Points on a hilly landscape, in no order, each with its height.
From any point a ball rolls to the lowest of the 2 points nearest to it. It stops when none of these is lower. Distance is the straight distance between rows; heights are no part of it.
lokep: [ 20, -11,  22, -11,  20, -17,  -5, -22,   6,  -7,  -4,  14,  24,  25, -22,
  -2,  -8,  -6,  -4, -25, -15,  17,  20, -13,   8, -11,   7,  14,  -9,  -1,
  -8,  42,  -4,  14,  15, -14,   5]  h=2.79
Puzop: [ 23,  -5, -25,  32, -21,   7, -35,   2,  32,  23,  -1,  11,  21,  23,  44,
  -3, -21,  12, -19,  23, -22, -47, -32,  -5,  27,  49,   2,   4,  -8, -17,
  -7,  25,  19,  -6, -14,  16,  11]  h=4.54
rik: [-25, -22,   4, -10,   4,   0,  12,  -8, -28,   0, -13,   0, -33, -15,  41,
   4,  17, -11,  17,  17,  13,  -4,   4, -24,   6,  17, -30, -18, -14,   3,
   7,  39,  33, -15,  18,  25,   3]  h=5.11
febo: [ 23,   0,   9, -20, -40,  -1,   2, -12,  34, -38,   9,  15, -21, -21, -14,
  -7,   4,  -8, -22,  14,  -1, -11,  -8,  29,  -6,  -9, -19,  11,   8,   4,
  25, -18,   4,  -3, -14, -14, -22]  h=6.66
Kub: [ 13,   6,   1, -16,  -1, -12,  13, -24,  -2, -17, -16,   7, -39, -28, -35,
  11,  24, -11,   2, -10,  52,  11,  13,  33, -15, -29, -24, -31,  17,  23,
  26, -34, -17,   1,  -8,  -6, -11]  h=6.29
Zoli: [  7, -10,   2, -34,  -5, -15,  22,  -2,  10, -40,  -8,   5, -24, -32,   5,
  -3,  16,   4, -19, -12,  40, -15, -13,  -4,  17,   2, -12, -15,  -4,  12,
  17,  -1, -15,  -8,  -2,  -3,  -4]  h=7.02
zired: [  0,   5,   1,   6, -33,   6,   1,  -9,  30,  -8,  11, -18,   0,   9, -25,
 -12, -17,  37,  -2,   1,  -7,  -9,  -4, -16,  -6, -14,  22,  23,  -6, -20,
  -6,   3,  11,   6,   0, -39,  -7]  h=4.97
padem: [ -8,  29,  -5,  17, -21,  14, -20,  -1,  19,  -9,  -6, -16,  31,   1, -20,
 -23, -19,  33,   5, -23, -19, -22,  14, -40,  37,   4,  23,  34, -19, -17,
 -21,  43,  -2, -10, -19, -17,  32]  h=0.99
kem: [-19,   7,  -9,  -1,  24,  22,  29,  -2, -16,  -7,  13,  21, -40,   4,   7,
  -8,  38,  -2,  27,  17,  33,  38,  12,  -6,   3, -23,  24, -13,  -7,  -3,
  -9, -20, -17,  19,  -4, -21, -15]  h=3.49
Gog: [ 18,  13,  11, -10, -27,  -2,  19, -15,  22, -16,  26,  17, -10, -28, -17,
   3,  -4,  -5,  -8,   1,  26,  23,   1,  35, -16, -42,   1, -12,  22,   7,
  21, -36, -36,  -1, -12, -19, -15]  h=6.48
koze: [  9,  40,  -5,  -4,  11, -10,   7, -26,  -9,  20, -11,  13, -11,   8, -11,
  10,  11,   4,  28, -14,  -4,  26,  20,   6,  25, -13,  -6,  14, -33,   2,
 -14,  56,  24, -15,   9,   1,  15]  h=3.86
gegog: [-18,  -7,  15,  13,  22,  -9, -13,  33, -11,  -2,   3, -40,   1,  -3,   1,
  14,   5,   4,  13,   4,  36,   8,  32, -12,  13,   6,   7, -18,   0, -24,
   1, -54, -16, -12,   4,   7,  -8]  h=3.05
vasev: [-13, -13,  -4, -10, -11, -17,  22,  29, -30,   2,  -5,  -9,   4,  -8, -18,
   8, -27,   0, -20, -20,  -8, -11,  -5,   1, -45,   1,  16,   0,  44,   7,
  12, -36,  -8,  13, -12,  -4,   3]  h=4.35
nafed: [  5, -46,  13,   4,   0,   2,  -8,   1, -30, -18, -20,   2,  -2,   0,  -5,
  15, -32,   7,  -1,  10,  -5,  27,  -8, -13, -12,  20, -17, -10,  22,  18,
 -15, -29,   6,  -5,  11,  38,   3]  h=2.85
Figuf: [  6,   5,  16, -14,   4, -14,  -8,  17,   1, -20, -14,  -5,   0,  -2, -28,
  18,  -3, -48,  -2, -13,  -5, -11,  23,  31, -53,  -6,  -6,   9,  39,  18,
  19, -33,  -7, -23, -21,  11,  -4]  h=4.43
Tunuz: [ 15,   7,  29, -10,  -7,   3,  22, -24,   6,  -2,  -1, -18, -23, -20, -19,
 -10, -13,  10,  40, -14, -32,  -5,   9,  30,   7, -10,   2,  -7,  10,  12,
  45,  -4,  -1, -17,   4,   3, -23]  h=5.91
fuvav: [ -3,  18, -27,  18, -16,   6, -11,  -5,  32,   5,  45,   2,  38, -11,  20,
 -17,   4,  42, -45,   6,   2, -19, -23, -18,  37,   7,   5,   0, -11,  -6,
  -9,   0, -26,   8,   1, -11,  22]  h=5.16
famo: [ 23,  18, -38,  43, -15,  12, -29,   2,  28,  36,  19,  12,  33,  14,  30,
  -4,  21,  26, -18,  14,  -2, -16, -36,   1,  21,   9,  -4,   7,  -7,  -6,
 -17,  20,  -5,  -4,   4,  -5,  24]  h=4.88
mev: [-12,  -9,  -3,  -8,  17,  -6, -40, -13, -10,  22, -15,  16,  -5,  23,  13,
  10, -14, -32, -13,   1, -11,  -7, -19,  17, -13,  -6, -18,  -2,  -9,  -7,
  -2,  16,  -2,  10,  24,  21,  -1]  h=3.84
fil: [  3,  -1,  26,  -7,  14, -21,  -4,  10, -11,   7,   9, -16,  47,  15, -14,
 -22,  -3,   0, -27, -42, -21,  21,  41, -34,  18, -11,  -2,  17, -15, -20,
 -24,  24, -13,  18,  24, -26,  11]  h=2.41
petu: [-10,   5,   3,  14,  14,  27, -14, -20,  15,  24,  11,  -6,  10,  18,  33,
  -4,  -3, -19,  30,  15, -20,  -9,  -7,  -2,  15,  23,   4,   8, -17,  -7,
   0,  31,  24,  -8,  17,   3, -11]  h=4.38
zuti: [  3,   2,   2, -16,  -5,  21,   3,  10, -28,  16, -13,  -7,   7,  -6,  -9,
  36, -29, -26,  -1,  14,  24,  26,  -1,  10, -48,  -2,   0, -26,  64,  16,
  -2, -49,  -1,  -6, -20,  48,   8]  h=2.82
Lel: [  2, -10,  18,  -6,   9,  -3,   3,  35,  -7, -17,  19, -12,  24,  -6,   6,
   4,  -8, -26, -27, -10,  27,   1,  27,   7,  -5,   8,   3, -16,  19, -10,
  -4, -56, -32,  -1,  -1,  -9,  -4]  h=3.74
Nos: [  1,  28,   4,  16,   3,  17,  26, -24,  18,  -1,   6,  13,  -2,  14,   1,
  -3,  16,  15,  39,   2, -11,  13,  30,   3,  12,  -7,  12,  17, -33,   6,
  -9,  26,   5,  -2,   4, -36,   6]  h=4.13
buza: [-18, -13,   9,   7,  44,  -5,   3,  10, -46,  11, -29,   6, -20,  -5, -18,
  21,  10, -38,  37, -18,  11,  36,  15,  -3,  -5, -25,   3, -37,  12,  17,
   4, -39, -20,   6,  14,   4,  -1]  h=2.48
bega: [ 34, -12,  -5,  -7, -40,   5,  24,   3,   9, -12,   7, -10,   6,   8,  12,
   2, -19,   5, -29,  19,  -8, -28, -19,  24, -35,  38, -15,  11,  44, -11,
  -1, -31,  23,  -7, -29,   8,  -4]  h=5.79
nivam: [  8, -21,  -2, -17, -35, -19,   7,   5, -39, -12, -24,   2, -32, -23, -13,
 -11,  19,  -2, -14,  -8, -18, -18,  10,  -6, -23,  10, -27,   7,   3,  15,
  16,  27,  31,  -9, -10, -11,   0]  h=5.89
rufut: [-10,   3,  15, -10,  -4,   0,  -9,  -9,  29,   0, -13,  10, -27,  12, -17,
  25, -12, -59,  10,   6,  13,  21,  14,  25, -40, -20, -14, -10,  29,   9,
  11, -41,  -9, -12, -17,   3, -12]  h=4.77
razol: [  5, -19,  -8,  11, -20,   5,  14,   9,  21, -11,  12, -10,   0,  13,  11,
   0, -29,  18, -13,  26,  32,  11, -17,  24, -24,  25,   3,  -8,  31,  -6,
 -10, -56,  11, -17, -19,  15,   7]  h=6.08
momet: [-15,  -3,  20,   6,   3, -22, -18,  11,  19, -23,  14, -29,  17,   9, -15,
   6, -14,  19,  16,  -1,  13,  -9,  31, -16,  18,  22,  -6,   3, -10, -18,
  14,  -8, -22, -22,   6,  14,  -6]  h=3.68
Vinuz: [ -2,  14,  -7,  -3,   0, -11,  -7,  26,  30,   6,  23, -14,  41,  -1,   8,
  25,  -1,  -9,  -9,  11,  29,  -5,  14,   1, -11,  11,   2,   3,  -2, -13,
   0, -22, -11,  12, -15, -17,  -6]  h=4.19
tuz: [  0, -20,  -8, -13,  15, -15,  13,  26, -50,   5, -15,  10,   2,   1,   1,
   4,  -4,  -2, -26, -24,  -6,  -5,  10,  -2, -21,  10,  -6,   1,   7,  16,
   1,  -4,  -2,  10,  -4,   9,  15]  h=3.75
zad: [ -6,  -5,  -8,  10, -25,  17,  -4, -17,  30, -34,  17, -22,  24,  10, -15,
 -34, -18,  24, -23, -11, -40, -42,   3, -18,  22,  19,  -7,  40,   0,   2,
  -6,  23,   0,   6, -27, -22,  35]  h=2.10
bev: [-12,   9,  -5,  15,  20,  29,   2,  33,   1,  19,   3,   3,  20,   6,  30,
 -21, -19,  20,  -8,   7,  10,  -8, -30,  -5,  15,   0,  30, -22, -11,   8,
 -19, -21,   0,  17,  11, -14,   0]  h=3.73
kav: [-21,   3,   1, -18,  53, -19,  16,  14, -51,  22, -23, -23, -22,  -5, -11,
  11,  32, -21,  24, -14,  32,  26,  16, -25,   4, -30,  14, -23,   1, -17,
  -8, -16, -12,  17,  14,   4, -12]  h=1.53
nus: [-10,  -2,   5, -19, -23, -18,   3, -15,  21, -23, -14,  -2, -41, -27, -12,
  -3,  16,  13,   6,   5,  14,  -2, -11,  -7, -15, -14, -22,   5,  -1,   2,
  16,  -4,  12,   0,   8,   0, -28]  h=6.84
vege: [-27,  -4, -13,  17, -10,   7,  15,  25, -12,  -9,  34, -11, -42,  -4,   3,
 -15, -21,  53,  -9,  16,  18,  -7, -19,  -7,   0,  23,   9, -22,  14, -10,
  -1, -64, -12,  -1,  -3,  10, -10]  h=5.53
Fodin: [ -9, -29,  22,  10,  -4,  16, -21,  17,   5,  -9, -14,  -1,  -1,   7,  -6,
  -7, -36,  14,   6,  -3, -13,  -8, -17, -21,  -3,  11,  11, -12,   6,  22,
  -2, -17,   0,   7,  17,  18, -15]  h=3.58
lenov: [ 21,  10,   1,  -9,  -9, -17,  20,  -5,   1, -15, -13,  -5, -15, -16, -53,
   1,  -2, -22,  -8, -17,   2, -11,  27,  39, -36, -43,  -3,  24,  34,   2,
  20, -25,   2,   0, -25,  -9,  -3]  h=4.01
Seg: [ -8, -11,   1,   4,   7,  -3, -13,  23,   6, -38,   7,  -5,  -9, -20, -26,
 -24,   9,  -3, -22, -16, -19, -19,   8,   2, -17, -14, -12,  29,  11,   5,
  10, -36, -17, -13, -12,  13,   4]  h=4.87
Gobu: [ -3,   8,  11,   2,  -6,  17,  48,  -4,  -7, -14,  24,   5, -12, -16,  -8,
  -7,  26,  18,  41,   2,   1,  24,  34,  10,   1, -10,  20,   3,  -1,  21,
  11,  -9,  -8,  -2, -13, -25,  -9]  h=4.02
sas: [  1,   8,  16,  -4,  13,  36,   2,  19,  -1,   4, -16,  10,  21, -16,  17,
  17, -13, -28,  13,   9,  10,  19,   2,  21, -12, -21,  28, -35,  18,  18,
 -15, -23, -16,   7,  12,   0, -25]  h=4.09
vako: [  9,  -3,  15,  11,   3,  42,  27,  -1,  18, -21,  33,  22,  14, -12,  18,
 -33, -15,   1, -11,   0, -26,   8,   1,  34, -10,   9,   8,   2,  11,  26,
  -2, -26,  -7, -10,  -4, -10,  -9]  h=4.90
sil: [ -7,   6,   1,   1,  25, -31,  18,  15, -30,   7, -11, -23,  -2, -25, -17,
   8,   6,  -1,  24, -35,  11,   6,  25,  -4,   6, -12,  35, -18,  27,  -9,
   7, -19, -15,  -6,  28,  -6, -27]  h=2.68
ves: [-14,   7,  -8,  18,  -5,  13,  14,   0,   1, -26,  30,  11, -35,   7,  -7,
 -24,  11,  32,  15,  12,   9,   1, -15,   2,  -4,  11,  -9,   6,  -4,  14,
   9, -36,   2, -12, -14,  23,   7]  h=5.29
dozud: [ -4,  36,   0,   8,  15,  26,   6, -16,  33,  24,  10,  17,   3,  -3,  32,
 -27,  23,  -6,  29,  12, -22,   0, -22,   7,  19,   1,  -7, -20, -38,  -6,
   9,  39,  -1, -15,  13,  18,   4]  h=4.61
Nitu: [  9, -14,   9,   0,  10,  22,  35,  21, -12, -13,   8,   7,   9, -28,  17,
  -1, -19,  -5,  -1, -15, -10,   5,  -4,  23,  -1,  18,  26, -34,  21,  26,
  13, -29, -24,  -8,  15,   0, -22]  h=4.53
goral: [ 20, -37,  17,  -8,   3,   9,  -4, -44, -18,   0, -44, -16, -11,  12,  15,
   7, -16, -21,  18,   3, -18, -13,  12,  12,  -9,   6, -15,  -3,  -3,   3,
  15,  30,  43, -10,   7,   6, -12]  h=5.62
Sog: [-14,  -8, -10,   3, -13,  -6, -29,  26,  11, -34,   9, -16,   5, -13, -39,
 -13, -23,  30, -46,  -8, -20, -24,  -6, -11,   4,  -5,   2,  10,   6, -19,
   2, -28, -27,   0,   8,  21,   5]  h=4.31
gage: [-10,  26,  21, -24,  14, -10, -12,   4,   4,  30,  -3,  22, -12,  14, -16,
  38,   2, -67,   5,  -2,  17,  29,   8,  14, -36, -16, -21, -33,  14,   9,
  -7, -17, -24,  14,  -1,  10,   8]  h=5.01
Kares: [  4, -17,   5,   6,  28,  -1, -13,  13, -51,  -5, -28,   4,  10,  -4, -20,
   4,  -7, -30, -19, -19,   7,  21,  26,   6, -30, -18,  -6, -15,  12,  21,
 -14, -26, -16,   5,  11,   3,   8]  h=3.20
Gan: [-20, -16, -23,  -4, -26, -17,  17,  12, -23, -21,  32,  -9, -23, -18, -24,
   0, -12,  39, -29,  -4,   1, -13,  -6,   4, -12,  10,   1, -10,  29,  -6,
   9, -40, -22,  24,   0, -13,  -4]  h=4.96
Tuf: [ 11,   9, -15,   8,  -1,   2, -41,  16,  14,  26,  -5,  28,  21,  24,  18,
  18, -16, -17, -13,   9, -28, -26, -31,  20,  10,  15,  14,  10, -10,  -5,
  -5,  31,   4,   3,  -8,   8, -14]  h=4.18
Bokim: [ 10,  35, -25,  27,  -4,   0, -17, -41,  40,  38, -17,   8,  13,   5,  -1,
  -6,  25,   3,  11, -11, -22,   5, -21, -16,  47,  -6,  25,  33, -24, -21,
 -18,  65,  32, -17,  -1,  -8,  18]  h=2.71
Gasag: [ 30,  -6,  -5,  -8,  11, -14, -11, -36, -36,  10, -22,  29,  -2,  12,  -3,
  -2,   4, -18,  -3,   0, -37,   9,   8,  15,  -7,  17, -18,  10, -15,  14,
   6,  87,  24,   7,  -7,   5,  14]  h=3.37
vodid: [-17,  -6,  -3,  -9,   7,  10,  -2,   0,   1,  -6,  -3,   3,  -8,   1,  18,
  52,  -5,  -8,  29,  48,  36,  12,   1,  -7, -23,  -8,   3,   1,  16,  -1,
   0,  -3,  23,   9, -21,  15,  -4]  h=5.96
Bilan: [ 15, -20, -14,  -2, -25,  -6, -14,   6,   9,   5,  20,  -5,  20,  22,  18,
   0, -20,   2, -36,  14,  -7, -22, -15,   4,   2,  52,  -7,  15,  22, -18,
  -6, -11, -10,  18,  -6,  -7,   0]  h=5.52
loma: [ 13, -17,   4,  -7,  19,  -8,  -7, -21,   7,  19, -21, -10,  -5,  18,  16,
  11,  26, -46,  11,   8,   1,  -4,  13,   0, -16,   5, -43,  14,  -6, -12,
   4,  45,  38,  -5,   0,  -1,   4]  h=5.49
laf: [ -7, -11,   8,  -9,   8, -40, -18,  23, -27,  10,   5, -34,  42,   1, -11,
  -9, -13,  34, -55, -34, -21,   9,   6, -59,  49,  -9,   6,   4, -21, -39,
 -21,  21, -12,  17,  14, -18,  39]  h=1.63
duna: [ -7,   6, -12,  17, -14,  11,   8,   0,  26,  23,  22,  -1,  -1,  11,  34,
 -11, -10,   3,  10,  30,  -9, -15, -19,   7,  -9,  29,  18,  16,   0,   0,
   9,  -5,  35,  -1, -14, -22, -13]  h=4.03
lofu: [ -6,  11,  -6,  -3,  17, -10,   1,  13, -11, -28,   4,   4, -11,  -9, -37,
 -14,  20,   9,  -1, -29, -13,   4,  29,   1,   0, -21,  -7,  26, -22,  10,
  -1,   9, -14,  -8, -11,   0,  10]  h=5.25
teke: [ 10,  21, -17,  -8,  32, -17,  -4, -27, -23,  27, -38,  31, -20, -10,  -4,
  26,  23, -20,  14,   8,  -6,  12,  10,  11,  -4,  -2, -18,   2, -31,   4,
  -6,  78,  37,   1,   2,  -6,   0]  h=3.61
Bodaf: [-13,  -1,  11,  -5,  31,  -8, -25,  23, -33,  45,  -5,  -2,   9,  10,  22,
  -5,   7, -24, -21,   3, -10,  12, -20,  -9,   0,  -6, -20, -24, -19,  -8,
 -14,   1,   2,  12,  25,  25,   3]  h=3.48
leb: [ -2,  34, -13,  23,  -7,  15, -11,   4,  45,  14,   3,   3,  34,  11,  13,
   1,  14,  23,  23,   7,   1,   8,   1, -41,  38,  -1,  28,  25, -24, -12,
 -27,  54,   9,  -2,  -6, -15,  10]  h=2.08
rok: [ -7,   4,   3,  21, -16,  11,   9, -44,  55,  13,  15,   4, -17,  14,  34,
  11,  11, -23,  31,  38, -10,  -9, -31,  18,  -1,  10,  -4,  26,  -2,  -6,
  30,  13,  46,   4, -15, -11, -10]  h=3.60
Vidad: [ 26,   0, -36,   9, -34,  -4,   8, -14,   3,   0,  -1,  -6,  36,  -3, -14,
  10,   9,  26, -40,  -6,   2,  -6,  -7,  -5,  10,  -5,  -1,  21,   2, -18,
 -20,  25,  -2,  16,  14, -30,  29]  h=5.60
pedut: [  1,   8,  15,  -1,  23, -11,  29, -11,  10,   0, -10,   2, -30, -13, -16,
  -3,   8, -10,  32, -17,   8,  22,  -9,  43, -12, -28, -11, -24,  -3,  14,
  33, -12, -12, -10,  14,  12,  -5]  h=6.10
Bagi: [-10, -31,  32,   1,  20,  -8, -14,  24, -20,   7, -34,  -3,  -7,  -5,   0,
  46, -30, -35,   4,  18,   9,  22, -12,  -7, -19,   5,  -6, -25,  43,  14,
  -3, -57,   3,  -3,  -3,  52,  -5]  h=1.82
biras: [ 19,  19, -16,  18,   8, -11,  15, -32,  45,  18, -15,  10,   6,  23,  16,
   3,  19,  -6,  27,   9, -13,  -3, -25,   4,   5,  -7,   7,  28,  -5,  -8,
  12,  43,  45,  -2, -14,  -7,  10]  h=3.21
riri: [ -2,  -4,  11,   4,  11,  -6, -10,   9,   8,  16,  -2,  -1,  -2,  28,  -3,
   1, -37, -15,  12, -10, -21, -17, -13,  28, -23,  -6,   8,  -3,   7,   3,
  13, -11,  -3,  -6,   7,  22,  -9]  h=4.12
Keme: [ -4,  -2,  -9,  -2, -19, -15,  12,  26,  14,  -3,  12, -23,  23,   7,  -1,
   7, -15,  37, -14,   5,  25, -11,  -2, -13, -11, -14,  21,  10,   9, -18,
  -7, -19,   0,  27, -12, -30,  13]  h=4.58
lil: [-17,  11,  15,  20,  35,  17, -13,  28,  -7,  63,   8,  -7,  23,  22,  34,
  -2, -25, -15,  -1,  16, -21,  -8, -34,   9,   8,   6,   1, -26, -18,  -6,
  -9, -22,  16,  12,  10,   5,  -3]  h=3.95
pura: [  7,  22, -30,   0, -20,  13,  11, -15,   0, -21,  27,  -5,  20, -20,   0,
 -23,   9,  39, -44,  -7,  18,  -7,  -1,  -6,  36, -15,  -7,   2, -18, -10,
 -29,  16, -26,  -4,   7, -28,  17]  h=5.39
sek: [  8, -19,  -5, -13,  10, -17,  10, -17, -14,   3, -16,   7,   2,   2,  35,
 -17,  36,  -3,  -3, -11,   7,   8,  13, -25,   3,   2, -31,  10, -21,  -2,
 -12,  55,  30,  -9,  19,  -6,   9]  h=5.35
Rut: [-12,   0,  -3, -40,   6,  -5,   3,  11, -33,   2,  -7,  16, -25, -23,  24,
  13,  31, -28,  13,   5,  24,  -6,   5,   6,  -5,   6, -13, -21, -12,  -3,
  -2,  11,   4,   2,  19,   2, -25]  h=4.78
movuf: [ 18, -33, -18,  25, -15,  11, -13, -27,  24,  -3,  11,  16,  24,  32,  15,
   5,  -4,  -8, -28,  -2, -18, -10, -32,   7,   4,  33, -12,  22,  -3,   2,
   1,   8,   5,   8, -16, -34,  20]  h=5.31
kos: [-27,  24,   0,   0,  17,  -2,  -1,  13,   6,   7,  13, -39,  -1,   2,  -3,
  -4,  30,  20,  21,  11,  37,   5,  18, -35,  18, -24,   5,  -2, -19, -38,
 -16, -20,   3,   4,  10, -11, -10]  h=2.14
tol: [-16,  -1,  21,   2,   4,  16,  -4,  -8,   8,  -6, -20,  10,  -2,  -4,   4,
 -34, -16,  -7,  34, -28, -30,  -6,  11, -10,  27,  -4,  22,  -6, -35,   7,
  10,  40,  -6, -31,  22,  -3,  15]  h=1.08
nud: [ 22, -20,  19,   0, -11,  12,   4, -30,  -3,  -5, -16, -14, -10,   2,   9,
  -8, -22, -18,  25,  -3, -52, -17,   9,  33,  14,  20,   1,  -4,   9,   2,
  37,  14,  15, -25,  -1,  19, -19]  h=5.75
Nik: [ -1,  17,   6, -23,  14, -14,   1,   9,   1,  10,  22,  11,   7,  -5,  10,
  15,  18, -24,   7,  -5,  19,  10,  21,   4,  -4,  -3,   1, -11, -10,  -3,
  -1,   1, -19,  11,  10, -22, -14]  h=4.47
nelil: [ 18, -12,   4,  -2,   4,  21,  10, -20,  13,  -9,  16,  38,  25,  19,  27,
  -6,  -9, -13, -11,   9, -28,  10, -18,  23, -13,  13,  -6,   6,  -3,  20,
 -10,  11,  -6,  11,   0, -16,   5]  h=5.13
Ludo: [-10,  -3,   5,  -8,   1, -33,  -2,   5, -47, -15, -18,  17, -33, -27, -15,
 -16,  18,   7,  14, -26, -15,  -1,  21,  -9,   7,  11, -14,  14, -21,  19,
  16,  32,   5, -17,  -4,   0,  13]  h=5.58
vedus: [ -3,  13,   2,  -8,  20,  30,   9,  17, -12,   8,   1,  14, -10, -34,   3,
   9,   0, -28,  12,  20,  19,  31,   4,  19, -29, -21,  16, -21,  44,  16,
  -4, -50, -14,  -3, -11,  33, -19]  h=3.56
nid: [-16,  -1, -23, -11,  32,   1,  12,  22, -31,  -7, -23,  13, -42,  -8, -11,
   7,  49, -20,  20,  -3,  50,   4,   4,  -6,   3, -32,  16, -19, -12, -12,
  -6, -28, -12,   4, -15,  -4, -18]  h=2.69
vele: [  1, -10,   4,  -6,  -4,  13,   1,   7, -19,  -4,   1,   0,   8, -11,  18,
 -28, -13,   6,   1, -21,   1,  -9,  19,  -7,  28,  12,   3, -18, -22,   4,
   0,  19, -22, -30,  22,  -8,  -4]  h=2.03
bel: [-16, -12,  -1,  19,   0,  12,  -7,  41, -16,   2,  11, -18,  20, -10, -10,
 -20, -20,  39, -39,   0,   2, -13, -18, -38,  25,  -1,  23, -21,  -7,  -2,
 -30, -35, -13,  19,   4,   0,  16]  h=2.73
Res: [ -4, -18, -17,   3,  -5,  -4, -20,  12, -36, -11,  -1,  -9,  20,  -8, -17,
  -9,  -6,  22, -45, -12,   7,  -6,   6,  -6,   7, -10,  -3, -11, -12,  -5,
 -13, -10, -35,   6,   8,   6,  16]  h=3.67
vagek: [  6,  -9,   8,   2, -20,  -6, -24, -28,  16, -22,   8,  -9,  -1,  29,  -8,
   3,  -9,   6,  10,  11,  -6,  -7,   8,  10,  16,  30, -24,  18, -20,  -1,
  13,  19,  -3, -14, -12,  23,   6]  h=3.29
Kevam: [ 32, -15,  -4,  -5, -15,   0, -19, -49,   6,  -3, -24,  19,  18,  26,  -2,
 -13,   4,  -3,  -3, -20, -27,  15,   9, -15,  14,   1,  -7,  25, -11,   7,
 -20,  78,   8,   7,  -2,   1,  17]  h=3.10
Kaziv: [ -8,  -7,   8, -19, -11,  11,  17,   6,  16, -24,   3,  28, -10, -17,  33,
  17,  16,  -6,  14,  32,  28,  17,  -5,   0, -11,  20,  -7,  -3,   1,  22,
  -3, -19,   6,   0, -17,   8,  -8]  h=6.17
minu: [  0,  21, -26,   9, -43,  -2, -21, -21,  19,  14,  -8, -16, -13,  16, -17,
  18,  10,  47,   0,  28,   5,  -6, -24, -20,  -1,   0,  15,  30,  -4, -27,
  -6,  33,  29,  14,  -2,  -5,   4]  h=5.30
dedel: [ -7,  -2,   4,  -3,  -8, -15, -17,  11, -21,  13,  10,  -2,   8,   5,  32,
 -20,  -2,   5, -22,  -4,  -9, -20, -20, -23,  22,  19,  -1,  -6, -15, -13,
 -11,  29,  -7,   0,  30,   8,  -8]  h=2.83
tuta: [ 35,  11, -11,   2, -52,   5,   6, -22,  11, -17,  -3, -12,  12,  11,  -4,
   1,  10,  16,   2,  12, -16, -27, -13,  10,  18,  16, -25,  29,  -6,  14,
  10,  31,  13,  -9, -33,   8,  16]  h=2.87
vapu: [-19,  16,   4,  23,  15,  17,  -9,   5,  15,   1,  29, -25,   0,   0, -17,
 -38,   1,  23,   2,  -5,  20,   5,  10, -28,  20, -18,  16,  -9, -14, -14,
 -20, -53, -24,  13,  14, -18, -11]  h=0.97
Bege: [ -4,   7,  -8,  10,  -6, -14, -34, -13,   8,  30,   0,   0,  11,  40, -13,
  27,  -4,  19,  12,  26, -12,  12, -30, -21,   4,  -1,   3,  15,  -7, -10,
 -13,  23,  18,  25,   5,  10,   3]  h=5.54
Kubur: [ 12,  16, -13, -21,  11, -22,  29,  13, -17,  -3, -15, -24,  -7, -28, -39,
   3,  19,   6, -16, -34,  12,   3,  17,   6, -17, -38,  14,   1,  28,  -9,
   5,  -9, -11,   2,  11,  -3, -15]  h=3.44
kagaf: [-16, -13,  -3,  -6,   2, -11,  -4,  -1, -16,   7,  -3,  16, -21,   5,  -6,
  40,   3,  20,  19,  17,  11,   8, -12, -15, -12,   5,   7,   0,  -5,  14,
   7,  19,   8,  23,   1,  25,   5]  h=5.76
lin: [ -7,  31,  17,  -6,  -1,  16,  19,   0,  33,  -4,  24,   3, -22,  -5,   4,
 -21,  21,  12,  30,  14, -11, -11, -15,   6,   7,  -1,  -5,   8, -14,  22,
  20,  15,  11, -13, -17,  24,  -4]  h=4.91

Call two points neighbours if one is among the 2 nearest of the other. Go from one point of each pair to the other, from neighbour to neighbour, staying as low as possible. Name the highest point that can't be avoided.
laf, tol: lil
tol, kav: Nos
bel, laf: Res
Bagi, Bodaf: riri
vapu, padem: momet

Where does a ball stop that starts at each point below?
Kub: Vinuz
bega: Bagi
razol: kav
vodid: Vinuz
pura: Bodaf
Nos: laf
ves: padem
